Points on a hilly landscape, in no order, each with its height.
A ball rolls from a point to the lowest of its 2 nearest points, and stops where none of them is lower. Distance is the straight distance between rows; heights are no part of it.
J717: [104 110  96 142  88 117 148  98  85 200 161  73 167 116 128 106 144 131
 114  90 147]  height 318
J333: [132  89 193 149 113 121 181 162 168 152  90 158 121 100 137 115 112 134
 175 163 119]  height 472
J809: [135 194 156 155  93  83 173 161 128 113 118 106 161 145 128 101 100 143
 136 106  89]  height 375
J40: [147 168 122  86 147 115 120 178 144 110 105 123 127 134 103 133  98 114
  70 181  97]  height 312
J124: [ 95  99 100 160 106 137 130  48  84 194 146 111 155  79 111  82 143 135
 112 107 155]  height 345
J429: [ 96  99 151 101 183 148 140 152 147  71 102 135  95 157 127 203  92 144
 141 132 116]  height 503
J7: [129 173 165 112 107  81 131 134 133 126 118  78 121 154 105 162 173 140
 104 137  78]  height 579
J428: [116 135 127  85 162 127 127 161 122  92 115 134 140 121 123  72 112 177
 114 163  80]  height 362
J604: [131 112  90 137 106  71 180 107  92 172 155 108 187 118 123 122 103 137
 112  92 179]  height 284
J269: [103 110 149 122 157 142 112 207  94  95  98 108 103  84 115 152  60 138
 165 123 100]  height 544
J74: [161 151 123  97 115 155 123 152 139  88  82 180  98 159 109 130 116 108
 110 128 209]  height 706
J92: [143 139 116 106 169 134 119 181 110  62 140 136 153 119 126 105  73 151
 126 147 101]  height 399
J941: [141  99 103 119 180 172  70  73 134 125 184 117  94 110 142 154 117 129
  78 147 126]  height 497
J837: [120 132 117 110 114 152 125 168 139  94 129 144 173 108 115  72 148 178
 142 171 111]  height 317
J466: [135 106 123 122 137 212  69 142 112  83 118  90  76 146 161 196 121 143
 158 128 147]  height 639
J18: [130  91  89 143 142 173  73  57 125 140 119 164  76 149 144 193  97  82
 164 137 158]  height 788
J981: [ 83 103 155 110 153  78 137 134 163 111  82 174  95 165 103 163 115  55
 160 167 113]  height 421
J440: [146 110 109 141 132 180  88  57 128 139  90 176 106 151 119 167 130  87
 128 117 190]  height 765
J942: [161 132 104 149 140 161 128  77 131 109 109 171 120 160 154 136 112 117
 140 100 211]  height 745
J16: [133 191 149 134  89 139  98 137 158  90 149  90  97 141 152 194 159 165
 157 131 123]  height 638
J531: [ 53 109 130  89 151  83 154 137 165 130  81 167 105 159  87 124 124  93
 123 182  91]  height 370
J793: [109 143 152 107 101  87 147 105 121 181 111 107 134 150  76 158 175 136
  95 114 102]  height 557
J319: [158 140 139 106 101 130  77 186 133 144 138  97  85 108 142 140  99 101
 119 141  94]  height 442
J697: [160 178 147 107  95 122 100 177 141 124  93 103  91 139 113 164  98  93
  93 153 107]  height 390
J605: [ 90 119 145 106 102  89 190 138 126 192  83 125 151 144 100 135 189 122
 129 141 129]  height 536
J104: [ 84 177 119  98  83 118 152 154 142 100 103 129 162 110 112  59 173 187
 143 154 114]  height 259
J878: [135 126 122  87 175 103 114 166 139 130 140 118  90 151 131 140 101  89
  97 173  80]  height 237
J199: [133 150 115 205 122 175 121  46  91 117 169  67 164 113 173 145 127 107
 123 106 105]  height 350
J345: [143 107 185 157  95 146 141 143 145 146  80 155 102 122 114 149 109 134
 178 124 131]  height 498
J181: [106 107 123 173 140 151 121  32 102 155 155 146 124  82 121  99 115 121
  93  86 173]  height 374
J41: [158 132 113 161 120 138 107  79  89 150 157  95 111 133 144 106 122  83
  97  71 156]  height 353
J356: [105 132  85 116 139 119 127  77  97 158 117 153 174 130  64  75 164 121
  84 101 168]  height 426
J203: [122  93 138 122 156 116 120 115 120 121 116 181 105 138  93 107  97 129
 129 124 128]  height 315
J28: [ 83 113  85 124 151 143 125  35 119 159 144 157 171 123  92 103 166 119
  74 129 153]  height 395
J689: [157  82 117 176 165 102 120  76 111 145 122 166 159 135 131 119 122  78
 181 111 101]  height 456
J544: [120 107 137 136 171 129 170 105 135 104 168 104 128 145 178  95 166 152
 110 117 150]  height 433
J155: [120 133 140 116 129 129 102 132 115 123 140 128  78 148 111 112 131 129
 103 106 124]  height 253
J242: [132  96 118 133 148 183  64 126 136 132 172  97 102 103 155 148 138 144
 123 149 122]  height 496
J636: [127 101 130 151 136 222 100 139 135  61 134 117  92 131 171 160 120 170
 169 133 182]  height 657
J951: [152 140 118 130 107 192  62 171 107 106 105 102  87 147 147 174  85 129
 172 117 139]  height 618
J740: [ 91  91 151 141 156  95 207 110 132 133 156 122 133 143 158  98 165 154
 124  98 187]  height 457
J813: [194 155 113 115 144 131 138 114 117 100  89 177 128 161 137 112 112 115
 121 106 206]  height 727
J464: [121 182 105 100 119  75 114 116 120 141 162  70 131 137 130 128 177 163
  95 130  59]  height 594
J220: [134  89 125 148 137 147 149 152 150 166 180 112 167 134 182 130 164 110
 154 147  94]  height 273
J780: [148 109 151 159  95  87 199 149 107 166 119 108 156 141 135 135 132 104
 159  94 162]  height 487
J748: [134 163 145 164  73 101 164 163 125 161 131 108 155 131 130 131 111 104
 146  83  77]  height 422
J609: [134 147 116 176 113 138  86  82 102 146 179  72 136 117 143 113 135 126
 116  87  94]  height 299
J377: [ 96  99  95 158 158 181 102  49 129 125 169 166 121  98 123 105  91 115
 109 115 145]  height 409
J324: [150 116 117 165 123 164 129 122 127 141 156  90 180 139 149 135 169 101
 142 129 113]  height 226
J762: [ 69 156 143  85 131  76 159 137 152 131 108 152  84 163  89 124  94 120
  88 137  93]  height 313
J33: [129 170 130 125  85 172  88 140 155  89 139 119 108 114 124 186 110 177
 141 111 128]  height 665
J916: [183 134 189 146 127 107 154 118 112  96  96 100 144 124 130 117 183 179
 140 136 143]  height 454
J620: [125  96 159 104 154 120 144 144 162 106  74 160  86 149 106 174 114 121
 142 173 126]  height 469
J339: [206 166 134 144 109 121 117 170 132 124 131 133 160  89 159 104 102 146
 141 128 112]  height 424
J863: [118 127  99 129 130 151 110  79 140 130 149 128 160 135  94 141 165 114
  82 131 127]  height 348
J31: [ 87 185 161 130 102  98 195 160 141 108 100 132 160 141 120  81 131 189
 126 133 107]  height 319
J936: [169 205 129 139  94 108 102 174 134  81 149 119 136 107 140 120  87 166
 149 129  80]  height 474
J775: [ 93 123 129 113 130  82 176 129 143 149 144 159 117 122 136  87 150 119
 104  91 193]  height 482
J162: [165  93 130 141 168  98 114 112 128 110 103 200 128 126 140 116  88  90
 175 123 138]  height 385
J500: [168  89 105 139 158  74 141  82 102 161 125 147 187 113 142 130 147  65
 145 122 156]  height 511
J254: [140 127 154 141 115 159 114 204 115 110  83 125  84 109 129 127  42 119
 172 119 133]  height 566
J75: [141 131 171 170 123 146 115 106 122  96 133 104 129 118 144 132 171 186
 177 119 121]  height 481
J699: [173 113 167 142 154 101 169 104 115 117  96 154 153 123 124 106 138 156
 137 115 134]  height 425
J586: [133 200 104 113  90 116  72 172 136  97 139 124 144  91  89 127 112 165
 125 154  88]  height 523
J552: [118 118 117 151 154 144 138  94 129 129 178 110 115 128 169  99 151  99
  92 103 173]  height 401
J982: [169 121 115 118 134  75 153 111 121 145  96 160 162 117 105 128 142  73
 119 127 169]  height 506
J600: [104  92  83 121 181 143  84  54 132 141 166 156 110 104 128 123 119 100
  74 147 141]  height 455
J55: [ 86 121 129  99 176 145 135 194 110  87 114 117  85 125 119 189  58 139
 134 129  96]  height 526
J533: [157 148 114 123 126 173 105 198  80  93  71 118  91 121 160 175  35 145
 177 145 133]  height 592
J180: [197 146 132 124 125  92 162 138 134 171 122 140 175 102 148 126 116 126
 123 137 109]  height 371
J789: [130 196 106  91 135 103  77 133 120 102 153 112 133 130 103 129 131 164
  71 133  79]  height 564
J10: [173 129 101 147 133 101 164 112 104 170 150 122 217  97 137 102 119 135
 110 105 145]  height 321
J727: [139 131 111 142 112 152 112 112 153 165 154 120 184 105 122 156 165 140
 110 134  96]  height 288
J602: [103  94 161 128 102  68 197 130 146 178 103 143 129 139 120 152 152  89
 144 121 158]  height 514
J174: [121 163 109 136  83 180  64 145 138  77 143 120 125 127  91 150 137 138
 132 121 151]  height 691
J149: [ 98 152 137  81 139  67 150 153 162 173 134 146  70 120 129 120 105 131
  72 163 101]  height 239
J590: [100  92 129 128 134 196 106 158 130  63 148 139 102 133 127 123 119 157
 145 112 187]  height 671
J65: [147 204 153 128  81 107 135 135 142  91 112  92 117 155 124 188 174 150
 126 116 125]  height 608
J495: [157 118 101 100 149  79 136 103  93 163 123 137 161 128  98  87 168  92
  80 115 183]  height 463
J524: [101 152 129 167 108 130  96  97 121  94 148  99 146 114 110 109 190 194
 183 128  96]  height 507
J358: [121 105 128 106 132 169 122 143 157  80 135 176  99 138 117 117 129 129
 110 123 203]  height 685
J751: [ 61  74 120 100 135 135 155 150 138 141 110 153 121 155 133  62 139 111
 176 151 100]  height 407
J216: [ 91  75 108  92 134 143 143 133 128 161 129  99 129 153 151  58 191 113
 143 146  86]  height 359
J279: [137 133 119  89 163  77 125 127 127 163 154 139  94 130 158 120 126 107
  93 144  98]  height 151
J88: [147 150 148 151  66 118 157 159 130 166 124  94 144 152 132 165 146  88
 140  95 132]  height 458
J923: [ 92  83 146 135 126 122 175 145 167 162 125 173 137 120 136 109 124 121
 167 152 122]  height 446
J973: [138  89 124 113 112 163  81 180 141 161 171 113  98  92 157 140 111 133
 135 152  93]  height 471
J160: [ 84  89 126 124 118 160 144 144 159 161 155 112 150 127 158 103 182 144
 155 154  74]  height 314

Where does a ball stop that starts at each point below?
J923: J324
J982: J324
J16: J104
J780: J104
J464: J604
J55: J279
J18: J279
J973: J279
J440: J279
J941: J604
